Each row is a point on a landscape with many valleys, with its height.
From any point a ball rolls to the lowest of the 2 points nearest to it. It stops when none of these is lower. Distance is the straight distance between rows; heights are no part of it.
kom height 546: [ 24  -6 -12  29 -17  23   1 -41   7   7  24 -27  21  -8 -41  18 -21 -29
  15   2]
suze height 537: [  5 -38  17 -20  32   5 -35   7  -7  34   5 -21  -7  -3  -2 -48  25 -12
  17  39]
zor height 449: [-24  15  -9  -8   5  18 -18  30 -44  14 -46   7 -21 -18   4 -10  20 -26
 -48 -16]
kido height 401: [ 32 -39  28  -3  -3 -32 -54  44   3 -36 -25 -18 -28 -12 -23 -34 -53  45
  24  -1]
gifi height 706: [ 36   8  17  23  17  46  -8  -8 -28  31 -20  29  22 -23  28  -6   1 -44
 -36  21]
damo height 382: [ -3 -16  -9 -46  26   3  22   1 -20   9 -23 -21 -12  25  14 -36  30 -13
   1  14]
Dop height 284: [  4 -10  34   6  -3  -6 -30  39  27 -19  33  -6  -9 -31 -47  12 -32   3
 -26 -13]
bag height 379: [-26 -20  -4 -17  51 -38 -19 -23 -20 -17 -30  25  24  30 -34 -10  -2   6
  38 -21]
resu height 478: [ -1  15  10  -3 -33  16 -32  52  -6 -24   3   3 -18 -20 -29  -8  -3 -19
 -36 -39]
Vesik height 529: [ 16   9 -11  11  34   4  -1 -30 -28  -7  -6  31 -14   2  36  55  -6 -50
   3 -20]
rik height 548: [-16  47  -9  55 -32  25  -8 -40 -12   9   4  62 -13 -25  24  18 -48 -40
  27 -14]
geti height 511: [-32  47 -31  56   2  32  -1 -20 -18  54 -37  35  12 -48  -5  22 -28 -21
   3 -22]
Buti height 673: [-17 -28   2  -2   7 -18 -22   6  -1 -32 -41  30  19   4 -52 -26  -6  -5
  46 -49]
Fenas height 321: [-12  18  42 -30  26 -29  15  -5  27   6   7 -37  -1  22  10 -23  27  31
  -7  50]
tir height 437: [-17   1  17  -3 -39   2 -72   3 -19 -36   3 -28  10 -19 -54 -29  -8 -17
   4 -19]
vike height 574: [ 34 -23  23   0 -29 -38 -67 -25 -19 -25  10 -19 -22  18 -53  -7 -16  -1
 -10  12]
Ginur height 316: [-26 -30  43 -38  14 -27   3 -17 -24   4 -22  -7  59  39 -25 -19  24  22
  47  11]
bim height 292: [-16  -6  15  -5  -8 -47 -22  16  46 -30   1  -9 -27  22 -25 -54 -17  59
  17 -18]
voba height 489: [  8 -18   4 -14  46   0  -2 -46 -27  -2 -12  18 -16  11  21  37   0 -41
 -10  14]
Nem height 487: [  2   6  -7 -10  -5  32  -5   7 -38  40 -82  29 -40 -25  58  -1  28  -6
  -2 -13]
Fofiz height 399: [-10 -25   5 -20  28 -32 -27 -23 -18 -15 -28   6 -15  21 -54 -22  -6   3
   3   1]
Zagu height 512: [  4 -26  10 -20 -40 -22 -21 -27   6 -51  43  -6 -14  39  24  10  26  42
  -8  31]
lazot height 498: [ 65 -30  26   8 -34  -1  -8  35   4 -54   6  12 -25  -4 -17  -2 -24   3
   1 -15]
gor height 660: [-19  -5 -30 -11 -30  20 -11  37 -21 -16 -45   9 -27   6 -27 -15  24 -33
  11 -41]
dubim height 687: [  7  18  36  28   2  22 -32 -22 -14  -9  25  -8  34 -22 -28  10 -24 -35
 -51   7]
rabi height 525: [-16 -15  15 -26  36 -11 -11   8   6  35   1 -16  13  16 -11 -57  33  14
  41  51]
Maro height 72: [ 25 -19  35  -9  17  22  27   3  45  51  22   0   2   9  38 -28  31  -2
   7  42]
futud height 490: [ -2  17   0  21 -37  14 -32  50   2 -22  33   9  -5 -32  -2  25 -14   4
 -40 -27]
Mevog height 423: [-24 -17  14 -11  45 -19 -33 -30 -17 -19 -18  10 -31  -5 -39   8 -17 -33
 -14  14]
bitap height 581: [ 26 -11  23 -19 -14 -49 -68 -15 -31 -11  11 -27  -9  24 -30  -8  -7  28
 -22  41]
Tiba height 373: [ 48  29 -11  43 -26  36  -4 -16 -49  51 -55  15  23 -40  21  -1  11  14
  -6   2]
Kal height 564: [ 29 -26   1 -33 -19  26  30  13   5  33  -7 -28 -13  14  56 -30  36  -5
   2  15]
paz height 402: [-24  29   7   6  15 -36  15 -12  36 -55  21   2  14  17  31   7  27  42
 -28   3]
zezu height 475: [-12  -2 -22  15  33  13  21 -38 -12  37 -26  17  13 -19  36  48 -18 -23
   8   1]
pir height 456: [ 42   9 -29  22  16   7  60  58  -6  -4  -8  34   2  15 -45  -8 -18   2
  17 -20]
mib height 556: [  4 -26  21   9  -6  13  -6 -44  -7  -6   1 -18   6 -12 -32  25 -13 -46
 -17  13]
teg height 576: [-21  34   8  22 -33  23  -4 -48   2  -3  -4  40 -25 -12  39  31 -38 -61
  14 -29]
sir height 335: [ 14 -14   7 -21  -1 -14   9   5  -2   0  32 -27   4  16   3   0  12  12
 -27   4]
vaguf height 565: [ 27 -16  35   0 -23  -6 -37 -21 -15 -32  12 -24  -6   4 -45  13 -14 -29
 -23  10]
firuf height 385: [ 18  22 -36  45 -39  44  -8 -27 -31  43 -32 -13  26 -34  16   9  -8  -9
   0  -9]
gumen height 192: [ 26   6 -63  21  -8  23 -12   6  -9  41  30 -23  26 -28  51   9   2  33
  10  15]
mugaz height 353: [-12 -19 -20 -35   8 -22  11  -6 -20 -18 -33 -18   9  42 -23 -38  25   0
  16 -11]
kebor height 346: [ 10 -17  16 -14  -8   2  -7  -7  23 -11  55  -6   0   8  69 -11  42  33
  -7  54]
ramig height 409: [-21  30 -62  20 -14   4  27  20  26  40  26 -25  15  -2 -10   6 -12  20
  20 -11]
zufik height 514: [ 16  25 -59  18  12 -11 -17   2   0  15  58 -18  26  -5   9   4 -13  26
 -10  19]
Puvup height 492: [-39 -21 -20 -22  -6  -6 -29  30   0 -26  47  12  -4  -8  15   9  22  32
 -49   7]
zuna height 513: [  7  -8 -28 -28  24  22 -10  11 -16  38 -63  33 -44  -1  49 -12  38 -21
  25 -13]
Tole height 361: [ 20 -18  13   5  25  -2  28  32  17 -34 -33  44 -21  -7 -37   2 -24 -16
   6 -14]
Tezug height 430: [-14 -18  24   5 -26 -10 -56  21  12 -36  -8 -18  17 -22 -69 -38 -26  -7
  31 -13]
febur height 488: [ -3  34   9  -5  18 -15 -14 -29  -9  -3  -3   2 -38  -6  56  37 -22 -56
  -7 -29]
kaso height 384: [ -4  34  48 -16  23 -61  19 -28  29  -7 -10 -22  -8  37 -14 -20   6  42
 -20  41]
bip height 682: [ 32  31 -12  39   3  26 -18  -9 -28  -1  22  -4  35 -12 -31  12 -28 -26
 -30  -3]
bez height 354: [  8  22  12  19  25 -35  48 -41  25  -2  21  -4  29  30 -49  -4 -21  10
  12  18]
zupub height 104: [-26  23 -73  27 -19  11   5  -3  17 -25  41  28  28  13  18   0  18  35
   8  14]
Rar height 501: [-47  55   7  55 -13  29   8 -27 -18  43 -28  55  -7 -47  24  36 -22  -7
  -6 -29]
pava height 272: [  3 -10  29 -30 -13 -49 -38  -9 -12  19  -3 -33  30  26 -17 -26  11  32
  49  61]
minad height 625: [ -5   9 -32  21  45  -2  37  -6   5  10  -8  45   2   9 -23  44 -18 -24
  14 -26]
saf height 674: [ 20  40 -40  51  15  28 -14 -23 -31   2  -4  36  14 -10 -23  18 -30 -47
 -12 -10]
sem height 412: [ 31 -21 -26 -22 -39  12  18  11 -21 -19 -15 -10 -18  30  -1  11  22 -33
 -21 -24]
Resot height 532: [ 27  25 -47  35  20 -18  11  50  33  -4  35   2   3 -15 -35 -11 -34  33
  33  -3]
dugad height 425: [ 32  -3   0   8  12 -11  62  36  30 -21 -13  37   2   8 -32  -2 -28  12
  22 -10]
musal height 442: [-33   1  -6 -12 -22  19 -47 -20 -36 -27 -19 -17  11 -15 -28 -32  -3 -42
   3 -18]
dib height 536: [ 17 -32  20  -5 -43   8   5  53  37 -45  20  -7 -18 -33   3  17 -17  20
  26 -11]
Zasod height 320: [ 12  10 -25  21  51 -20  47 -29  -1   4   7  27  25  41 -41  -4 -14 -12
   5   6]
sog height 297: [-44 -18  -6 -21 -19   5  26  47  26  23  -3 -23 -15 -23 -18   2   7  14
 -16 -29]
fufe height 626: [-12   9  -8  -1 -25  16  50 -25  29  30  24 -47  34  11  39  15  13  15
  23   2]
revet height 499: [ 20 -14  -8  11  15  33  16 -25 -14  47 -49  31   8 -25  55  33   7 -22
  14   4]
Zenir height 313: [ 28 -19   8 -10   0  28   4  -3 -18  15   6 -26  20   1  14  15   6  -6
 -34   6]
nemin height 433: [-34   5 -20 -24  30  12 -15  13 -26  25 -51  23 -32 -12  31   2   5 -29
 -19  -5]
mil height 603: [ 33 -21 -11 -19  -6  16 -26  27 -16   1  38   5 -17  13  76 -14  35  13
 -23  24]
sivo height 435: [ -4  16 -43  31  20  10  44  38   3  38   4  14  20  -3 -33  22 -12  -1
   5 -27]
kog height 271: [ 23  12   7   1  53 -24  46 -41 -16 -11   2  12  24  48 -14  -5  11   3
 -15  28]
zur height 457: [-59  30  -8  -3  30 -12 -25  -3 -17  28 -42  25 -47 -24  42  19 -11 -32
 -11 -36]
Bepub height 277: [-31   7  -9  -3 -16  12  63  30  19  41   4 -16   2 -12   3  24   3  20
 -13 -23]
tafan height 256: [ 36 -37  24  -7   4  37  17 -21  41  64  -7   3   4 -15  30 -14  16 -20
  23  33]
Zedi height 619: [ -9  11  20  -7 -16  -7  51 -35  24  -4  37 -47  29  29  15  15  14  13
  14  22]
pak height 528: [ -1   9 -23 -12  56   6  43   4 -32  26 -34  40   0  18  23  19  11 -15
 -23   0]
Fitom height 225: [ 16   3 -24  19  -4  17   8   5  29  49  41  -9  31 -15  74 -14  18  38
  20  22]
Dofo height 411: [-16 -13 -12 -34 -12 -10  48  10  16 -18   2 -17 -16  34  -7 -22  18   3
 -10 -17]
fim height 637: [-19 -35   4 -24 -48   3   5   4  32  -4  28 -44 -23  -7   2  14  -3   7
   6 -23]
Mupif height 601: [ -9  -1   7  18 -20  21  -6 -45  -2 -32  -9  17 -34  -3  13  42 -21 -67
  13 -27]
bedaf height 575: [ 39 -15  40 -15  31 -16 -19   6 -21   7  21 -24  -1   8  -9 -16  12  13
 -29  62]
Pinor height 325: [ 17  11 -19  38 -27  35  29 -28 -47  34 -55  27  -6  -5  21  26  13  -4
  -7 -26]
Dod height 330: [-17 -25   0 -28  25  -7 -15 -15 -33  -1 -25 -12  48  20 -14 -33  29  -4
  41  -1]
tade height 345: [  8 -25  22  30  -6 -10 -14  23  38 -50  52  36   8 -23  -5  14 -37  52
   3   9]
Zopaz height 502: [-18 -22   2 -25  -9  -2 -52  26  -4 -14  42 -32  -1 -20   4   6  10  21
 -30   3]
guris height 356: [-26  16  27   1  27 -11 -26  -4  17 -46  -7  46 -45 -23 -12   8 -44 -55
  16 -10]
duz height 141: [ 37  29  -5  21  -6 -31  40 -33  22 -30  31 -11  28  58  -4  -1  -3  20
  16  -3]
kibo height 257: [  9  12 -11  21  13  34  17  14  -8  85 -26  -2  30 -54  25  14   5  21
  -8   5]
nali height 368: [-27 -21  21 -17  26  22   5   5   5  44 -26 -24   0 -39  12   5  -2  -5
 -30  19]
sul height 535: [  2  -3  17 -32 -37 -50 -30 -37   5 -35  21 -37 -19  47  25 -24  31  38
  10  47]
zekel height 407: [-30  -3  23 -24  56 -39  38 -13  15   3  -5  -3  -6  18 -36  -1 -16  16
 -23  31]
kip height 338: [ -4 -21  16 -17  -5 -28   6  43  39 -31 -28 -10 -23   9 -32 -67 -21  37
  46 -12]
vesep height 584: [ 51 -10   2 -19 -16  21   4  32  10  24  13   0 -23  27  61 -39  42  14
 -15  15]
Vupud height 201: [ 18  34 -49  14 -15  -6  28 -17  14  -9  40 -26  24  34  12  -8  13  16
  15  -5]
der height 304: [  3  11  18  30 -58  41  25  16   2  -1 -28  15 -11 -27 -14  13 -13 -47
  30 -21]
kaz height 305: [ -1  -3  16 -21  32  15   1  39   0  38  22 -14  17 -24  27   7   9  27
 -40  20]
bamok height 717: [ 62 -12  10   2  28  31 -21  21 -30  21   3   8   5 -11  21 -18  10 -25
 -30  28]
nugas height 521: [ 11  37 -67  30  20 -19  -6  18  25   6  59 -11  -4  -2 -25  -5 -23  24
   4  12]
Kobi height 667: [-18 -14 -19 -16 -14   9 -26  13  -4 -41 -45  18   1  -4 -39 -21   8 -43
  50 -42]
mazu height 235: [  5  11  17  18  22   8  -3  17   5 -48 -23  55 -29 -27 -32   1 -27 -47
  -2 -11]
Vured height 303: [-24 -29  36 -18  -8 -33 -30 -20 -24   0 -11 -21  58  25 -52  -3  -2  24
  40  -6]
rit height 295: [-36  22 -13  -5 -17 -10  33  39  32 -31  22  13 -10  26  33  15  25  44
 -20 -29]
soko height 337: [-52 -13 -31 -27  26  -6 -21   0  -9  -6 -35  10  -1  -5 -21  -2   7 -24
  26 -29]
bobas height 504: [ 20  16 -16  -7  38  -4  37  31 -34  13  -8  22  11  31  -6   2   4  -1
 -50 -13]
razut height 506: [  7   3 -24  35  12  -8 -39   5   0  -3  68   7  33 -13  -7  27 -21  33
 -20  -3]
mene height 393: [ 10  27 -58  52 -47  27  -7  -4 -26  57 -23 -28  -2 -33   2  16   0  18
   6 -33]
fav height 244: [  3   8 -20  12   3  23  13   2  -4  55  13 -31  41 -36  18  20  -4   7
  -5  -5]
miko height 400: [ -7  27 -72  45 -24  19  11  17  -1  61  -2 -25 -17 -19 -19   1  -7  18
  11 -20]
neras height 472: [-38  -3 -18 -16  -6  -8   2   7   3 -32  37  24   3  14  51  11  30  38
 -27  22]
Did height 311: [ 16  33  26  18  29 -16  25 -22  22  24  42 -33  42   9  23   3   6  32
  11  65]
Lezad height 439: [  0  30  -3 -21  -5 -17  66   5  11 -20   8 -14  -1  45  16 -20  28  16
 -19 -18]
besa height 464: [ 60 -35  30   6 -10 -13  -7   8  -8 -49 -11  19 -34  14 -55 -21 -23 -12
  -3  -2]
popak height 541: [ 22 -25 -18 -22  -5  36  25   9  -9  45 -52  12 -24  12  49 -29  37  -7
   4   8]
mim height 208: [ 33  38  15   4  12 -33  44 -41   3 -21   5 -18  20  64  -6  -5  18  13
 -10  22]
Lur height 358: [-48 -17 -12 -26  54 -12 -27 -15 -25 -12 -26  13  30  11   3  16  13 -17
  43 -42]
Duzuz height 500: [  1   0   3  16  -9   0 -33  13   5 -17  52  -3  22 -26 -10  36  -6  11
 -43 -15]
Lurab height 357: [-24 -16  35 -12   4 -48 -29  -1  28   0  26 -27 -11  -1 -49  -4 -25  51
 -13  27]
ruz height 367: [ 39 -35  52   3   7 -28  -4  31   5 -44 -33  -5 -31 -20 -31 -26 -53  27
  11  15]
Dozet height 422: [  6  19 -26  11   7   4  51   9  19  14  20  -2  20  18 -22   9  -5  11
   7 -16]
guzug height 461: [-20  21   6  -7 -32  44 -48   5 -33  30 -57  16   1 -40  45 -62  17 -28
   3   9]
fumi height 246: [ 10   4  40 -16  27  -5  44 -15  29  33  21 -28  16  17  18 -11  16  10
   6  45]
demar height 481: [-37  39  10  10   3  13   5 -12 -18  35 -33  50 -32 -35  26  42 -10 -21
 -10 -38]
Lebap height 458: [-25  13   5 -20   8 -12 -41 -49  -8 -22  -6 -18 -44  -8  34  23 -14 -58
  15 -18]
bib height 291: [ 16   3 -11  16 -32  38  17  -3 -20  17   0 -10  22 -13   1  25  -4 -30
 -20 -25]
muki height 572: [  7 -25  38  -7 -36 -31  11   3  44 -35  25 -20 -32  25 -30 -10 -15  25
  21   4]
pudul height 698: [  2  28  10  19   4  47 -14 -35 -34  16 -22  22  23 -44  36   8 -29 -41
 -34  11]
nad height 608: [ -1   2  40  -2 -11 -29  56 -37  43 -24  11 -37   7  39 -14   5   7  13
  19   8]
nukup height 539: [ 16 -11   5  12 -17  -5   8 -10  20  -8  51 -27  28  -1 -27  23 -18   2
  10  -2]
doza height 276: [ 29 -23   5 -15 -11  25   4  13  31  22  38 -22  10  -6  74   4  21  30
  10  30]
madet height 278: [ 12  11   4   4  34  24  25  38  -5  73  -2  11  19 -30  29  -3  10  17
 -30   9]
mupu height 383: [  8  20  30  -2  28 -48  27 -24  18   0  13  -2  10  29 -39  -5 -13  39
 -32  21]
lafur height 300: [ -5  15  37 -23  -7 -50 -43   6  -6   4  11 -19  35  35  14 -42  36  47
  57  51]
Dabik height 386: [ -5 -28  14 -17   4  38 -26   0  14  48 -23 -22 -13 -51  20 -22  15 -18
 -11  20]
noz height 410: [-13 -25 -22 -25   8  19   2  -5 -27  10 -41   0 -18  -3  22  -6  16 -35
 -16   7]
safo height 631: [-14 -27  -1 -27 -33   7  47  -3  24  13  16 -50  -6  10  21  13  19   6
   5  -2]
zik height 542: [ 14  25 -26  30  -5  -6  30  62  17   1  24  20  18 -17 -13  10 -20  32
  25 -25]
mubi height 365: [  2  10  19 -14   5 -26  12 -15  20 -26  34 -13   5  29  19   3   6  45
 -21  16]
Tume height 560: [-19  -6 -18 -22  62 -21  12   5 -16  -6 -26  35 -29   8   5  22  -1 -21
 -32  -5]
tedo height 484: [-14  -9  10   8 -25 -10 -17 -46  -4 -53  32  18  11  25  33  15  28  50
 -23  51]
bule height 471: [-17  25  -6 -10 -41  24 -28 -18 -53  33 -68  34 -34 -34  60 -34  21 -15
  -2  -2]
laf height 455: [  4  -8 -15   3  43  17  51 -28  -4  36 -10  -4  30  -3  13  14  -6 -13
   1  14]
Per height 381: [  6 -26 -43 -39 -14   4   0  -6 -26 -16 -31  -3 -21  37 -11 -19  28 -24
   6 -17]
ris height 550: [ 15 -12   8  11 -10  17  36  54  28 -13  20  -3   2 -25 -17  18 -27  18
  26 -19]
gup height 234: [ 13  14 -61  13 -48  10  29   0   6  13  26 -32  16  20  26  10  13  15
  35 -22]
bebuz height 170: [-13   9 -66  29 -14  19  -7   1 -13  10  39   2  27  -9  49  14  15  42
  -3   6]
Dukav height 266: [ 12  11  -2  34 -54  42  13  16   7   4   9  -6  22 -35 -19  22 -16 -32
  15 -21]
sulig height 252: [-24  15 -21   2 -18   0  35  30  20   9  42  -8  13   1  35  19  12  38
 -12 -19]
kabit height 290: [-11 -14   7   1  -8 -15   2  48  45 -31  46  26 -10 -11  -8  12  -5  47
 -10 -18]
doli height 692: [  1  12  38  10   6  44 -12 -33 -14  15   0 -10  22 -43   4   7 -24 -37
 -41  30]
Ver height 377: [-19 -11 -11 -30  -1 -25  25  22  38 -30 -15 -11 -19  22 -37 -46  -4  12
  18 -24]
munab height 640: [-18  16  -8  -1 -13  25  -7 -19 -33  -5 -43  24 -39  -3  34  18   3 -42
 -26 -33]
kufi height 555: [  1  -8  22 -20 -49 -54 -17 -24  25 -34  10 -40 -21  45 -21 -19   0  30
  19  16]
dekub height 554: [ 38 -26  42 -18  34  12 -25   8   0  36  18  -8 -14  -4   5 -30  28 -10
 -16  54]
giko height 591: [ 14 -24  19 -13 -29 -19  42 -22  28 -27   7 -13 -24  29 -30   3   0   1
  31   5]
muno height 352: [ -1 -26   4   2 -34  32  32   3  13 -11 -16   3 -24 -11 -25  25  -9 -47
  14 -27]
fule height 440: [ 13  16 -30  15  39  -8  36 -17   6  31  29 -23  35  17  -3   5  -9  13
  -2  24]
daf height 294: [ 20  -2 -37  22 -41  25  40   1 -38  32 -35   8  -4  15   4  23  12  -5
  13 -42]
Ker height 659: [ -3  36 -15  50  29  15  -3  -7 -11  -4  -7  60  -1 -14  -8  35 -30 -52
   9 -27]
Gil height 293: [ -7 -16  18 -13 -32 -47 -54 -16 -19   9  -4 -35  33  35 -44 -17  -5  36
  25  20]
fug height 596: [-18  -4  -8   2  47  -8  23  22  13 -10 -21  58 -37   6 -15  39 -10 -22
 -10 -30]
muvu height 332: [ -3   0  42   2   8 -40 -10  -5  17  -5  57 -10  11  -3 -28  30 -28  46
 -31  28]
tused height 524: [-21  56 -38  47 -10  22 -14 -51  -8  34 -18  27  -4 -37  22  25 -43 -36
  26 -20]
dal height 414: [-33  39  16  -7  16 -19 -48  -9   5 -26   3  16 -42 -10   8   1 -35 -58
  34 -46]
Gama height 323: [-17   6  23 -34   4 -28 -13   3  -5   1  -2 -36  44  38  10 -57  47  35
  45  20]
kad height 351: [ 19 -37  17 -10   5  42 -26 -21  42  60 -28  16 -17 -40  26 -22  16 -36
   4  19]
nif height 515: [-36 -15  -3 -45  25 -20  -5   7  -6  15   1 -38  15   4 -23 -36  16  13
  16  19]
gub height 413: [-20 -28   5  -5 -35   8 -21 -29   6 -39 -32 -13 -39   0 -28  -2  -4 -58
  45 -13]
rivup height 376: [-35  -9  24 -26  32 -41   6   1  25   6  12 -23  -9   4 -58 -18  -8  23
 -21  10]
Lub height 590: [ 32 -11  39 -25   1 -50 -31  -5 -20  -3  18 -21 -12  37  -1 -17   6  25
 -11  64]
bezek height 450: [-13  21 -38  51  -7  24  39  21   4  45 -27  26 -13 -18 -29  22  -8  -5
  35 -29]
kes height 623: [ -9  -6  -2   4  -4  11  -9 -13  -6 -26 -23  23 -30   2 -10  14  -5 -59
 -17 -17]
Vanar height 243: [ 34 -24  49  19  -2   4  -7  28  24 -39  18   9   2 -37 -46   8 -46  -6
   0  -2]
guku height 211: [-19  -3  31  -3   0 -43  -1  25  66 -34  28  11 -20   4 -12 -16 -13  54
  -5  -1]
Dibe height 350: [-45 -19  25 -21  35   8   6   4  11  21   1 -22   2 -32 -30  10 -16 -12
 -38  20]
nek height 378: [ 27  40  63   5  22 -37  11 -11  24  -4  34 -15  20  24  27  -3  22  38
   1  75]
Moz height 397: [-56  41   5 -15  13 -18 -47 -13 -15   1  -7  -8   0  -8  31  -6 -20 -48
  42 -51]
Vinam height 615: [ 37 -20  10 -19  -5  28 -43  36  -4  19  14 -15  -8 -21  48 -17  33  -3
 -37  12]
pama height 233: [ -8  12 -23  13 -14  19  25  23  -2  48  21 -14  31 -19  46  27   6  46
 -14 -18]
zamuf height 454: [-10   2   0 -13 -11  48 -48  10 -45  19 -51   1  35 -24  27 -51  34 -32
  21 -14]
kor height 429: [ -5   3  34   1  -1 -16 -14 -30  18 -43  36  13   1  23  61   5  51  37
  -4  72]
zem height 451: [ -2 -10   6 -20  50 -18 -47 -35 -20 -12 -24   5 -35  -2  13  10  -1 -33
   6  26]
tibal height 310: [  2  -8  24  15  21 -26  -8  24  32 -10  58   5  19 -20 -40  24 -34  44
 -26 -11]
Vabuk height 315: [-53 -15 -16 -32   9   5   6  17   3  15 -31 -18  -7 -16 -29  -4  15 -11
 -12 -15]
totez height 510: [-10   1   7  20 -22 -29  -9 -36  21 -49  41  22  14  33  -4  26   0  55
  -4  39]
Dafu height 469: [ 16   4 -32 -17   9  -4  75 -19  -7  -1 -13  -1   1  48  18  -1  25  -9
  -8  -4]
fev height 468: [ -4  22  -2  -4  -8   9 -56  35 -29 -24   8 -13   1 -24 -18 -26  -2 -14
 -58 -15]
Punep height 507: [-24 -23   0 -29   6 -31 -42  15  -9  -8  22 -35   3   1 -25 -19   6  34
  -4  -4]
Kiv height 263: [ 15  -3 -32   1 -40  18  59   1  -5  25   2 -18  12  30  14  25  19   3
  10 -32]
luku height 327: [-29  -8  18 -22  28 -12  10  25  18  18  31 -34   3 -22  -6  11  -6  33
 -38  18]
mumu height 508: [ 13 -32  -6 -19  23   0  44 -40 -14  -9 -17  15 -16  37   9  12  11 -20
  -1   6]
Rone height 522: [ 11 -27 -10 -12 -13  36  43  -9  -8  58 -43  11  -3 -12  44  14  21  -1
   4  10]
sor height 482: [ 38   6 -11   9   7  -2  32  41 -13 -16  -7  36 -12  26 -37   5  -5  -8
 -34 -26]
gelip height 355: [ 17  37   7  34 -33  29   3 -37 -52  41 -65  48   2 -39  41   5  14   1
  -8  -4]
papaf height 436: [ 38 -18  18   7 -14 -12 -43  20  -3 -56 -26   4 -24  -2 -56 -38 -31  -1
  11 -16]
togi height 727: [ 58  -9   4 -16  17   7  -6  13 -38  -5   9  -7  -7  22  24 -22  21  -7
 -42  19]
gevol height 441: [-30  29 -11  11  -4   8  17 -15  28 -37  30   7  26   9  55  18  42  41
 -16  26]
Keke height 530: [ 10   8  14  26 -11 -25   0 -19  41 -19  65  -4  19  18 -16  18 -17  41
  16  15]
lol height 643: [ -8  26 -52  44  24  20   1 -15   0  21 -13  33  -2 -10  -9  44 -27 -44
  37 -27]
tef height 519: [ 40 -21  15   9 -55  25  -4  54   5 -40   7  -5 -20 -28  -5   5  -7 -10
   3 -25]
zeg height 448: [-19 -13   3 -18 -17  30 -37 -10 -49 -12 -25 -17  53  -6   3 -27  26 -37
  15 -13]
tis height 191: [  0  32 -55  31 -10  -4  10  27  30 -34  45  35  15  15   4   1  -1  37
  14 -11]
dol height 417: [ 14 -27  27   3 -21 -30 -66  26  18 -39  -4  -8 -23 -11 -59 -37 -40  27
   9  -9]
Puzuf height 380: [-59  15 -10  -7  16  -6 -32 -17 -17 -19 -20  15  17  -2   9  20  -3 -44
  58 -61]
Masi height 438: [-34 -19  -3 -12   5  -9 -50 -46  -7 -22 -21  -1 -32   4 -14   9   1 -51
  34  -4]
Zok height 366: [-37  29  -5   5 -10 -18  18   8  60 -66   9  28  -4  27  22   2  28  47
 -22 -17]
biz height 307: [ 29 -10  46   5   9   5   2  31   3 -55 -30   4 -13 -47 -32  -2 -54  -4
   8  15]
Lazun height 651: [ -8  13 -17  17 -35  30  -3  15 -48 -13 -46  32 -43   4  -8  -6  11 -43
 -23 -36]
dukoz height 459: [  9   0 -16 -20  16   3 -23  33 -39  -7 -14  -8  -8  -7 -13 -21   9 -17
 -57 -13]
kiz height 387: [-10 -51  -2 -21 -32  10  22  -6  13 -28 -20 -15 -37   7 -36  -2   2 -48
  32 -18]

Where does a ball stop that starts at each point below?
zem | pama
bedaf | Dukav
zuna | Vanar
gifi | mazu

Call two points neighbours if one is among the 2 nearest of the other. Go from one point of each pair to the other, from neighbour to neighbour, staying as low as possible. Name the highest point that can't be avoided.
mazu / mupu | dal
tedo / guku | zik
guku / Dukav | zekel
duz / Dukav | paz
pama / mupu | Dabik
mupu / Maro | kaso
Vanar / guku | tade
